Each row is a point on a landscape with many valleys, with its height.
A ball rolls from a point to the lowest of its 2 nearest points, and stops where none of them is lower. Distance is the straight distance between rows; heights are no part of it.
K241: -143, 116, -15, 284, -65, -390, -210, 103, -255, 19, -246, 114, -57, -210, -230, 352, 1, -424, -197, -248, -369, -344  h=667
K623: -53, -2, 508, 328, -4, -214, -36, 180, -75, -75, 349, -8, 75, -40, 84, -205, -413, -2, -516, 245, 216, -550  h=629
K386: 301, -36, -15, 23, -244, -130, -64, 16, -242, 6, 209, 131, 21, 110, -162, -93, -30, 315, -211, 291, 647, -440  h=591
K464: -60, -33, 156, 304, 245, -59, -248, 165, 139, -98, -129, 195, 107, 77, -194, 447, -136, -69, -294, 290, -265, -232  h=390
K474: -18, -272, 207, 82, 178, 222, 75, -94, 302, -145, 259, 125, 126, 143, 220, -17, -96, 150, -107, 562, 26, -45  h=605
K452: -147, 213, 193, 33, 8, -278, 207, 36, 72, -148, -161, -193, -110, 213, -186, 170, -176, 55, -107, -74, 36, -51  h=192
K786: 235, -741, -247, -405, 326, 295, -9, -23, 169, -10, -7, -99, -108, 215, 50, -235, -182, 319, 181, 393, 566, -3  h=323
K608: 306, -310, 147, 20, 123, -226, 212, 204, -110, -99, 56, -168, 15, 271, -24, 109, -170, 379, -298, 73, 773, -379  h=574
K180: -108, 315, -352, -269, 57, 66, 60, 74, -14, 114, -6, 119, 101, -360, -7, 37, 342, -114, 234, -147, -671, 281  h=239
K277: -28, 51, -226, 216, 7, -3, 46, 129, -128, -156, -293, 185, -23, -67, -8, 214, 91, 74, 61, -101, -206, 159  h=294
K501: 43, 82, -75, -229, -59, 52, 127, -62, -129, 57, -112, 50, -108, 151, -55, -263, 28, 327, 184, 14, 276, 312  h=28
K171: 40, -781, -174, -130, 471, 349, -105, 140, 369, -134, -71, -260, 16, 186, 41, -142, -220, 207, 62, 447, 382, 13  h=348
K387: 15, 284, 0, -151, 53, -290, -124, 61, -294, 405, 88, 229, 214, -376, 27, 259, 258, -430, -59, -384, -795, -344  h=717
K316: -149, 49, -286, -21, 332, -221, -153, 18, -19, 124, -172, 308, 1, -86, -145, 416, 181, -371, -83, 80, -657, -48  h=330
K748: -170, 255, 173, -41, -24, -300, 154, -81, 134, 9, -154, -48, -123, 192, -249, 303, -8, -118, -50, -179, -286, -14  h=149
K44: -178, 28, 392, 444, -19, -181, -209, 226, -129, -8, 147, -84, 105, -205, -16, -151, -432, -253, -541, 173, -19, -631  h=637
K810: -180, -13, 85, -119, 193, -3, 108, -107, 453, -148, -176, -298, -459, 295, 28, 257, 138, 77, 111, -253, -98, 313  h=293
K52: 69, 41, 173, -161, -1, 212, -296, 128, -76, -38, 227, 425, 258, -58, -143, -191, -48, 180, -61, 416, -17, 75  h=88
K409: 75, -148, 217, 154, 162, 41, 24, 15, 59, -92, 295, 187, 125, 151, 173, -44, -129, 279, -242, 521, 219, -268  h=614
K967: -12, 122, 161, -76, 204, -192, 347, -33, 223, -268, 27, -392, -176, 348, 191, 133, -124, 215, -182, -15, 336, 27  h=242
K471: 300, 150, -54, -172, -320, -8, -120, -72, -350, 104, 622, 501, 287, -232, 26, -388, 107, 134, -261, 364, 363, -20  h=806
K351: 17, -527, -319, 154, 403, 237, 116, 126, 178, -209, -315, -79, -42, 301, 130, 111, -187, 327, 78, 154, 181, 54  h=214
K534: -253, -47, -460, -303, 399, -311, 14, -156, 41, 267, -192, 134, -312, 79, -12, 298, 250, -349, 120, -269, -737, 98  h=456
K706: 54, -177, -32, -146, -46, 385, -14, -284, 333, 142, -133, -251, -316, 257, 137, -274, 132, 191, 486, -208, 184, 572  h=422
K393: 29, 378, -142, -217, -98, 282, -160, 128, -76, -100, 414, 355, 482, -296, -121, -120, 269, -46, 34, 181, -263, 289  h=195
K847: -223, -113, -24, -120, 297, -210, 6, 89, 383, -240, -242, -152, -425, 234, -141, 490, 64, -80, -47, -181, -228, 134  h=245
K422: -118, -33, -314, -247, 13, 21, 143, -242, 279, 255, -76, -4, -109, -167, -17, 223, 467, -344, 434, -311, -720, 452  h=307
K286: -99, 288, 204, -24, -67, -236, -168, 131, -271, 396, 167, 72, 177, -441, 2, 82, 21, -485, -167, -360, -729, -567  h=727
K802: -198, 360, 205, 138, -384, 35, -199, 20, -204, 324, 62, -328, 72, -324, 3, -214, 0, -478, 2, -585, -263, -559  h=761
K571: 106, 222, 41, 110, -529, 1, -119, -147, -536, 143, 164, 15, 281, -93, -18, -381, -175, -171, -43, -114, 418, -321  h=832
K298: -127, -228, -542, -55, -205, 266, 80, -257, 361, -34, -36, -249, -160, -93, 53, -223, 175, -209, 615, -285, -363, 528  h=152
K254: -87, -164, 122, -167, 98, 186, 117, -287, 413, -78, 16, -199, -116, 162, 117, -63, 21, 76, 255, 142, 58, 238  h=174
K23: -47, 445, 302, 95, 93, -285, 16, 58, 92, -205, -89, -316, -178, 322, 146, 382, -94, -113, -322, -470, 5, -195  h=809
K950: 72, -84, 330, 14, 16, -113, -46, 200, -167, -86, -16, 32, 205, 232, -278, 39, -367, 195, -203, 108, 385, -230  h=201
K930: 194, 178, 165, -154, -165, 212, -6, -98, -20, 123, 145, 177, 52, -219, 69, -227, 347, 211, 226, 71, 134, 433  h=491
K929: -249, 279, 276, 218, -92, -380, -193, 85, -19, 2, 114, -159, -49, -124, -212, 246, -65, -457, -345, -218, -324, -658  h=465
K137: -126, 186, 279, 239, 79, -435, -193, 237, 107, -238, 26, -205, -70, 49, -210, 384, -222, -358, -533, -106, -93, -537  h=440
K366: -228, 77, -172, 32, 125, -362, 101, 19, 150, -122, -295, -30, -264, 285, -290, 500, -76, -121, -93, -190, -318, 39  h=199
K953: 94, -257, -165, -228, -125, 419, 16, -408, 151, 53, 164, -55, 45, -137, 349, -429, 142, -16, 454, 246, 215, 372  h=194
K714: -197, 192, -230, -152, 40, 81, 150, 0, 101, 43, -114, -10, -147, -109, -9, -85, 175, 37, 288, -87, -405, 339  h=177
K670: 56, 374, -135, 291, -310, -173, 112, 84, -292, 83, -204, 28, -99, -158, -22, 40, 248, 51, 151, -484, -159, 222  h=360
K269: 98, 391, 360, 36, 10, -291, 247, -66, 76, -121, 77, -430, -143, 386, 200, 64, -77, 108, -284, -272, 475, -86  h=275
K794: 94, -271, -254, 72, 204, 60, 264, 13, 24, -184, -158, -87, -105, 337, 97, 15, -89, 408, 54, 152, 453, -30  h=184
K233: -76, 364, 404, 229, -300, -220, 108, -84, -105, 255, 92, -47, 169, -286, 17, 36, 87, -294, -67, -306, -294, -342  h=524
K799: 28, 147, 404, 161, -356, -19, -246, 44, -307, 57, 362, 178, 233, -58, -80, -335, -228, -22, -253, 85, 269, -533  h=795
K970: 320, -415, -140, -132, 210, 136, -110, 140, -1, 39, 230, 257, 1, 84, 72, -111, 2, 456, -234, 679, 532, -256  h=606
K792: 201, 56, -111, -100, -197, 253, 91, -188, -5, 124, -8, 54, -18, -115, 152, -236, 365, 183, 352, -81, 216, 673  h=460
K135: 85, 388, -53, -97, -225, -37, 215, -69, -149, 281, -72, -46, -56, 91, -76, -286, 146, 206, 220, -165, 89, 432  h=110
K790: -19, -114, -155, -59, 235, 413, -76, -49, 41, -106, 84, 267, 312, -51, 193, -171, -76, -17, 17, 489, -204, 140  h=292
K31: -78, -296, -23, -22, 339, -208, 320, 182, 223, -305, -339, -241, -216, 393, -48, 331, -336, 118, -149, -250, 83, 243  h=258
K146: 151, -217, -274, -46, 68, 223, 41, -25, -22, -109, -38, 104, -47, 103, 117, -149, 87, 423, 104, 386, 352, 50  h=218
K426: -88, 362, 72, 177, 48, -32, -281, 263, -288, 59, 40, 182, 182, -207, -42, -103, -154, -95, -215, 66, -302, -404  h=368
K651: 450, -81, -228, -293, -131, 115, -218, -31, -327, 75, 428, 560, 267, -156, 54, -220, 96, 216, -210, 430, 471, 96  h=811
K767: -194, 248, 106, 290, -353, -218, -145, 97, -343, 89, -282, -163, 0, -214, -230, -16, -185, -358, -40, -539, -83, -331  h=424
K796: -28, 210, -30, 242, 195, 24, -268, 280, -203, 62, -8, 326, 360, -228, -72, -33, -212, -146, -311, 317, -411, -133  h=347
K547: -144, 127, 256, 216, 222, -293, -134, 158, 203, -179, -33, -35, -165, 34, -183, 489, -24, -160, -374, 26, -275, -345  h=416
K726: 70, 46, -268, 41, -90, 355, 19, -31, -5, -141, -68, 240, 152, -168, 85, 76, 276, 24, 275, -124, -134, 553  h=373
K596: -236, -468, -310, -40, 388, -95, 28, -50, 312, -100, -328, 21, -331, -78, 2, 281, 36, -266, 113, 41, -468, 244  h=402
K807: 422, 26, -176, -378, -152, 173, -161, -158, -318, 62, 179, 447, 247, 70, 90, -178, 85, 220, -1, 203, 502, 223  h=816
K594: -104, -203, -268, -215, 99, 524, -135, -150, 167, -132, 42, 70, 220, -292, 253, -254, 50, -191, 342, 232, -244, 423  h=303
K756: -95, 174, -179, -15, -148, -605, -69, -59, -296, 431, -49, 55, -98, -247, -218, 371, 340, -577, -26, -588, -579, -406  h=694
K296: -128, 14, 72, -122, 119, 132, -94, -46, 142, -64, -190, 124, -2, 215, -154, 176, 5, 69, 171, -6, -201, 210  h=335
K906: 363, 336, -194, -113, -287, 142, -132, -72, -480, 16, 270, 367, 348, -101, 53, -179, 137, 135, -15, 26, 400, 222  h=822
K139: 26, -81, 94, -31, -4, 186, 91, -165, 322, 51, -138, -322, -427, 406, 57, -34, 156, 288, 298, -335, 276, 524  h=377
K965: -120, -75, -17, 118, 286, -5, -190, 36, 76, -39, -169, 322, 101, 29, -121, 447, 34, -202, -107, 221, -480, -14  h=364
K642: -33, 423, -344, -244, -30, 234, -8, 118, 11, -26, 287, 210, 407, -372, 1, 31, 373, -140, 97, 9, -523, 306  h=244
K188: 218, 307, 452, -9, -196, -68, 7, -106, -86, 180, 185, -95, -150, 110, -3, -83, 146, 276, -44, -39, 460, -26  h=532
K256: -150, -487, -593, -21, -208, 352, 39, -131, 240, -226, -109, -235, -228, -40, 67, -348, -40, -97, 527, -216, -120, 528  h=46
K993: 122, -381, -423, 65, 263, 264, -52, 275, -52, -171, -221, 104, 250, -141, -83, -132, -138, 199, 15, 490, 124, 329  h=289
K920: 181, -391, -297, -280, -83, 330, -18, -274, 99, 113, -53, -164, -311, 142, 190, -434, 106, 199, 520, -75, 441, 539  h=466
K332: -217, 4, 196, 496, 1, -205, -297, 226, -143, 78, -4, 2, 157, -279, -124, 33, -376, -533, -501, 103, -270, -616  h=647
K543: -328, 68, 101, 345, -278, -146, -234, 21, -221, 21, -189, -303, -84, -236, -101, 74, -191, -623, -177, -574, -55, -564  h=447
K106: -219, -233, -251, -128, 79, 223, -25, -157, 349, -161, -237, -53, -172, 313, -160, 195, -10, -33, 355, -126, -233, 299  h=299
K911: 30, -56, -219, -46, -115, 403, 47, -171, 158, 11, -107, -23, -103, -122, 214, -109, 351, 51, 455, -191, -90, 614  h=417
K875: -46, -539, -94, -159, 456, 15, 253, 253, 466, -381, -235, -399, -132, 421, -79, 278, -248, 162, -103, -106, 284, 227  h=284
K19: -142, 115, 221, -48, 272, -209, 220, 58, 294, -252, 32, -265, -140, 242, -2, 164, -188, 60, -254, 186, 43, -55  h=227
K22: -82, 145, 253, 88, 91, -85, -17, 156, -73, -78, -70, 53, 37, 93, -118, 26, -197, 121, -156, 152, 70, -131  h=228
K95: -22, -641, -695, -126, -84, 383, -33, -45, 99, -225, -131, -190, -128, -2, 130, -453, -162, 58, 495, -38, 168, 435  h=130
K204: 295, 307, -36, -41, -421, 74, -204, -41, -553, 119, 170, 288, 295, -67, 8, -326, -67, 42, -60, -47, 429, -151  h=827
K853: 20, -500, -273, -284, 77, 311, 67, -275, 237, -35, -83, -314, -229, 228, 195, -404, -148, 154, 453, 31, 354, 298  h=493
K484: -203, -441, -201, -56, 282, 236, -88, 80, 289, -134, -266, -59, -81, -303, 16, -103, -106, -98, 252, 302, -229, 321  h=342
K867: 59, 32, -15, 69, 26, -112, 342, -16, 21, -187, -122, -240, -159, 457, 40, 91, -92, 372, -42, -117, 423, 16  h=215
K598: -49, 233, 387, 17, -112, -82, 280, -165, 167, 110, 126, -7, 4, -39, 4, 48, 169, 30, 76, 47, -169, 109  h=562
K456: -94, -494, -187, -96, 123, 264, 83, -104, 432, -274, -212, -234, -127, 400, -41, 100, -168, 75, 311, -37, 104, 256  h=259
K684: -133, 121, 75, -49, 76, -150, 160, -67, 66, 135, -13, 97, -19, -274, 24, 247, 281, -184, 54, 67, -590, 59  h=560
K631: -175, 172, 491, 191, -366, -53, -266, 77, -169, 153, 424, 132, 231, -169, -131, -386, -320, -303, -302, -56, -120, -579  h=789
K325: 240, -13, 225, -76, -44, 29, 18, -113, 63, 0, 125, -17, -217, 243, 69, 3, 198, 473, -23, 127, 606, -32  h=551
K871: 44, -257, -151, 238, 119, 72, 154, 38, -79, -187, -372, 157, 70, 123, 55, 276, -81, 182, 66, -12, -10, 228  h=266
K508: 56, 604, 149, 105, -397, -78, 21, 114, -266, 265, 172, -9, 204, -416, -54, -200, 315, -33, 67, -204, -186, -75  h=421
K178: 63, 363, 371, 312, -429, -146, 139, -109, -178, 116, 121, -85, 102, -186, 38, -65, 80, -76, -8, -148, 112, -246  h=505
K121: -32, 169, -260, -215, 82, -540, -55, -17, -282, 440, 34, 206, 51, -289, -129, 408, 453, -455, 4, -361, -753, -284  h=706
K634: -227, -332, 14, -92, 183, 289, 6, -282, 424, -87, 3, -78, -65, -160, 237, 16, 89, -271, 331, 168, -405, 167  h=597
K738: -19, 293, 357, 152, 108, -183, -93, 178, 93, -306, 62, -266, -52, 320, 87, 294, -197, -9, -416, -208, 238, -372  h=803
K722: 70, 178, 465, 64, -246, -42, 188, -209, -6, 71, 228, 150, 228, 70, -36, -4, -14, 25, -16, 177, 32, -37  h=576
K46: -2, 360, 230, 32, -191, -207, 249, -95, -118, 178, -136, -161, -101, 147, -148, -120, -50, 98, 83, -317, 79, 280  h=123
K412: -126, 114, -150, -298, 37, 191, 91, -71, 108, 38, -73, -131, -216, 4, -44, -321, 110, 162, 322, 46, -69, 435  h=111
K743: 132, -113, 360, 196, 220, -134, 36, 149, -34, -98, 299, 42, 182, 169, 69, -85, -379, 196, -490, 466, 310, -448  h=621
K85: 46, -27, 131, -53, -184, 104, 155, -158, 11, -11, 20, 184, 262, 122, -170, 21, -12, 127, 98, 220, 141, 206  h=590
K661: -236, -584, -201, -34, 352, 103, -18, 56, 419, -246, -334, -235, -302, -102, -17, 110, -167, -111, 194, 183, -237, 223  h=372
K994: 25, -553, -20, 61, 449, 290, -80, 205, 286, -151, -132, -67, 17, -74, 52, -88, -170, 252, -35, 571, 148, 54  h=337
K284: -80, 175, -132, 273, -122, -333, 157, 123, -221, -69, -357, 113, -197, -187, -92, 250, 91, -86, 4, -354, -334, 123  h=326
K249: 252, -265, -378, 103, 194, 131, -15, 290, -267, -81, -120, 185, 287, -45, -82, -129, -215, 346, -139, 480, 397, 59  h=268
K378: 3, 398, -285, 4, -194, -192, 330, -79, -53, 372, -98, -24, 25, -105, -9, 51, 334, -130, 288, -489, -565, 507  h=144
K845: 358, -503, -204, -570, 144, 139, 62, -232, 58, 178, 52, 29, -175, 300, 161, -215, -97, 381, 91, 298, 673, 4  h=296
K462: 205, -337, 111, -405, 250, -38, 201, 46, 325, -223, 112, -327, -110, 492, 37, 84, -143, 381, -131, 90, 705, 50  h=291
K808: 59, 309, 73, 209, -246, 75, -299, 228, -488, -9, 152, 239, 283, -349, 30, -264, -82, -67, -177, -41, 25, -299  h=391
K523: 72, 212, 41, 140, -357, -146, 62, -44, -445, 63, -46, -98, 155, 94, -96, -240, -310, 16, -72, -94, 436, -347  h=836
K329: 242, 176, 257, -49, -202, 141, 2, -31, -208, 129, 151, 209, 22, -94, 78, -167, 200, 264, 71, 97, 296, 105  h=512
K34: -46, 501, -49, 202, -398, -167, 22, 45, -310, 196, -110, -80, 50, -272, -107, -51, 197, -174, 102, -484, -259, -90  h=392
K731: 193, 26, -227, 61, -64, 43, 4, 141, -307, -84, -123, 157, 130, 13, -3, -80, -64, 371, -43, 237, 406, -4  h=248
K612: 54, -190, 257, -59, 188, 145, -204, 213, 56, -40, 26, 284, 176, 55, -225, -16, -212, 259, -122, 524, 122, 20  h=136
K662: 2, 274, 149, 72, -74, -295, 328, -24, -35, 34, -205, -337, -239, 440, -27, 6, -212, 167, -68, -526, 208, 234  h=181
K86: 31, 270, 425, 172, -127, -184, -86, 24, -61, -122, 206, -234, -40, 220, 12, 2, -204, 77, -334, -131, 455, -490  h=796
K119: -89, 294, 313, 53, -124, -197, 222, -119, -2, 207, 146, 112, 143, -194, -38, 167, 162, -206, -2, -18, -474, -122  h=543
K974: 229, 125, 267, -28, -328, -71, -214, 6, -342, 180, 539, 421, 136, -124, 17, -430, -76, 136, -282, 261, 339, -344  h=801
K262: 93, -378, -101, 291, 369, 17, 135, 232, -71, -168, -361, -13, 142, 211, 64, 277, -254, 237, -158, 128, 175, -67  h=240
K305: 43, -68, -266, -180, 72, 418, 29, -209, 15, -84, 145, 138, 232, -95, 309, -286, 49, 51, 238, 381, 34, 280  h=257
K12: -145, -47, 53, -20, 138, 165, 38, -131, 273, -56, 19, 100, -7, -172, 150, 160, 252, -116, 141, 235, -488, 113  h=578
K577: -26, 139, -524, 132, -66, 99, 39, 43, -164, -163, -169, 297, 73, -177, 7, 265, 292, -79, 168, -199, -400, 413  h=331
K852: -144, 172, 225, 258, -155, -317, -75, 160, -209, -101, -298, -194, -164, -55, -217, 228, -211, -179, -174, -422, 37, -286  h=445
K997: 157, -158, 325, -176, -21, 26, -111, 121, -75, -13, 104, 214, 101, 199, -261, -38, -145, 331, -136, 298, 398, -86  h=172
K346: -59, 388, 295, 137, -480, 67, -276, 65, -377, 256, 217, -106, 199, -400, -17, -392, 14, -308, 1, -392, -67, -403  h=771
K980: -63, 103, -98, 108, 285, 218, -215, 97, 7, -9, 94, 418, 371, -78, 58, -54, -109, -85, -152, 465, -456, 40  h=321
K283: -11, 283, 301, 298, -145, -239, 49, 16, -124, 5, -205, -145, -185, -11, -31, 235, 50, -61, -52, -446, -38, -128  h=463
K13: -1, 190, -329, -161, -98, -222, 268, -184, 68, 470, -20, 69, -67, -105, -71, 269, 501, -322, 341, -511, -721, 433  h=231
K904: 15, -35, 127, -38, 69, -15, 193, 8, 395, -185, -157, -354, -352, 491, -6, 256, 107, 273, 27, -338, 274, 359  h=333
K907: -251, 189, 532, 182, -388, -21, -231, 68, -93, 148, 291, -221, 65, -218, -80, -275, -209, -350, -227, -226, 32, -610  h=782
K660: -134, 102, -1, 400, 21, -282, -238, 191, -186, 71, -175, 119, 130, -301, -197, 236, -172, -408, -360, 76, -383, -426  h=657
K879: 52, -204, 155, -247, 52, 375, 32, -305, 253, 27, 159, -23, -109, 85, 292, -233, 119, 188, 278, 272, 201, 190  h=109
K730: 325, -312, 164, -134, 94, -63, 110, 18, -36, 28, 104, 69, -76, 182, 101, 21, 79, 485, -127, 250, 705, -183  h=563
K73: 59, 415, 333, 394, -381, -190, 88, -86, -181, 188, -76, -219, -55, -15, 5, 9, 142, -110, 52, -501, 135, -86  h=485
K528: 351, -277, 236, 39, -120, -263, -38, 145, -190, 6, 268, -23, 17, 113, -107, -64, -234, 285, -414, 180, 840, -597  h=582
K120: 105, 358, -172, 211, -131, 92, -155, 162, -482, -79, -81, 183, 177, -149, 100, -168, -3, 110, -34, -88, 105, -78  h=408
K639: -18, -300, 75, -243, 225, 147, 186, -118, 512, -288, 88, -408, -162, 499, 101, 77, -88, 214, 25, 130, 446, 145  h=261
K62: -96, -89, 212, 129, 203, 73, 75, -28, 257, -126, 103, 124, 56, -14, 112, 192, 20, 36, -93, 379, -276, -49  h=593
K338: 331, -316, -272, -286, 8, 307, -129, -63, -56, -2, 73, 201, -112, -65, 224, -180, 219, 404, 150, 354, 544, 100  h=251
K491: -150, 138, -443, -215, 217, -76, -34, 28, -70, 126, -46, 274, 83, -313, -76, 258, 325, -368, 94, -7, -762, 110  h=288
K294: 33, -468, -314, -147, 194, 396, -129, -100, 198, -94, 210, 21, 110, -98, 159, -393, -75, 134, 126, 770, 203, 37  h=625
K345: -131, -260, 35, -74, 233, 144, 127, -85, 414, -274, -119, -187, -120, 336, 13, 212, -79, 67, 117, 151, 88, 99  h=222
K725: 226, 602, 114, 109, -468, -30, 4, -11, -331, 371, 225, 10, 148, -308, 44, -291, 403, 69, 159, -248, 155, 145  h=450
K5: -169, -113, -342, -184, -71, 245, 65, -291, 390, 94, 21, -133, -34, -236, 96, -29, 345, -341, 531, -173, -568, 378  h=243
K498: 420, -236, -216, -173, -31, 10, -137, 128, -264, 63, 184, 303, 42, -17, -37, -148, -4, 425, -240, 483, 632, -270  h=599
K182: 92, -618, -370, -254, 99, 200, 258, -92, 203, -93, -113, -315, -328, 380, 113, -262, -148, 344, 294, -94, 503, 314  h=510
K874: -101, 220, 188, -12, 367, -389, 73, 96, 247, -309, -120, -265, -201, 281, 155, 472, -137, -175, -403, -246, -104, -128  h=817
K842: -106, 280, 492, 243, -284, -151, -55, -27, -92, 44, 250, -350, -1, -34, 53, -206, -173, -201, -266, -210, 275, -604  h=790
K415: -356, 226, 257, 114, -281, -161, -161, -48, -97, 336, 126, -428, -40, -325, 34, -16, -44, -709, -162, -578, -396, -746  h=750
K741: -163, -242, -373, -224, -64, 403, -72, -194, 317, -121, 115, -135, 161, -399, 160, -206, 218, -370, 500, 23, -444, 405  h=306
K237: -186, 364, 242, -22, -70, -398, -92, 12, -208, 395, 56, -192, -40, -278, 25, 85, 39, -600, -156, -546, -591, -622  h=738
K716: -19, -540, -145, 86, 330, 318, -69, 180, 132, -162, -293, 12, 38, -159, 13, -1, -155, 111, 109, 384, -28, 318  h=313
K751: -244, -128, -314, -105, 322, -307, 124, -129, 133, 23, -314, 81, -444, 56, -66, 336, 144, -229, 69, -258, -553, 234  h=432
K959: -20, 332, 84, -19, -155, 131, -195, 113, -100, 5, 250, 311, 382, -112, -161, -71, 42, 7, -59, 170, -262, -5  h=143
K101: -87, -53, -17, 2, 84, -199, 398, -13, 38, -83, -346, -113, -265, 359, -35, 117, -251, 121, 9, -370, -18, 357  h=224
K488: -174, 55, -110, 168, -23, -691, -86, -74, -258, 160, -206, 60, -228, -109, -171, 434, 114, -586, -132, -537, -381, -394  h=681
K986: 190, -530, -162, -154, 250, 307, -160, 29, 198, 15, 248, 180, 38, 50, 122, -271, -122, 299, -90, 751, 337, -84  h=615

Call two points neighbours if one is among the 2 nearest of the other. Go from one point of each pair to the other, from neighbour to neighbour, staying as low as possible. Name the highest point that can't be avoided.
K5, K501 | K741
K180, K748 | K642
K748, K794 | K967
K52, K748 | K22

For each start below, name the point where the ball stops.
K929 | K180
K523 | K907
K182 | K748
K325 | K794
K508 | K794
K571 | K907
K853 | K748
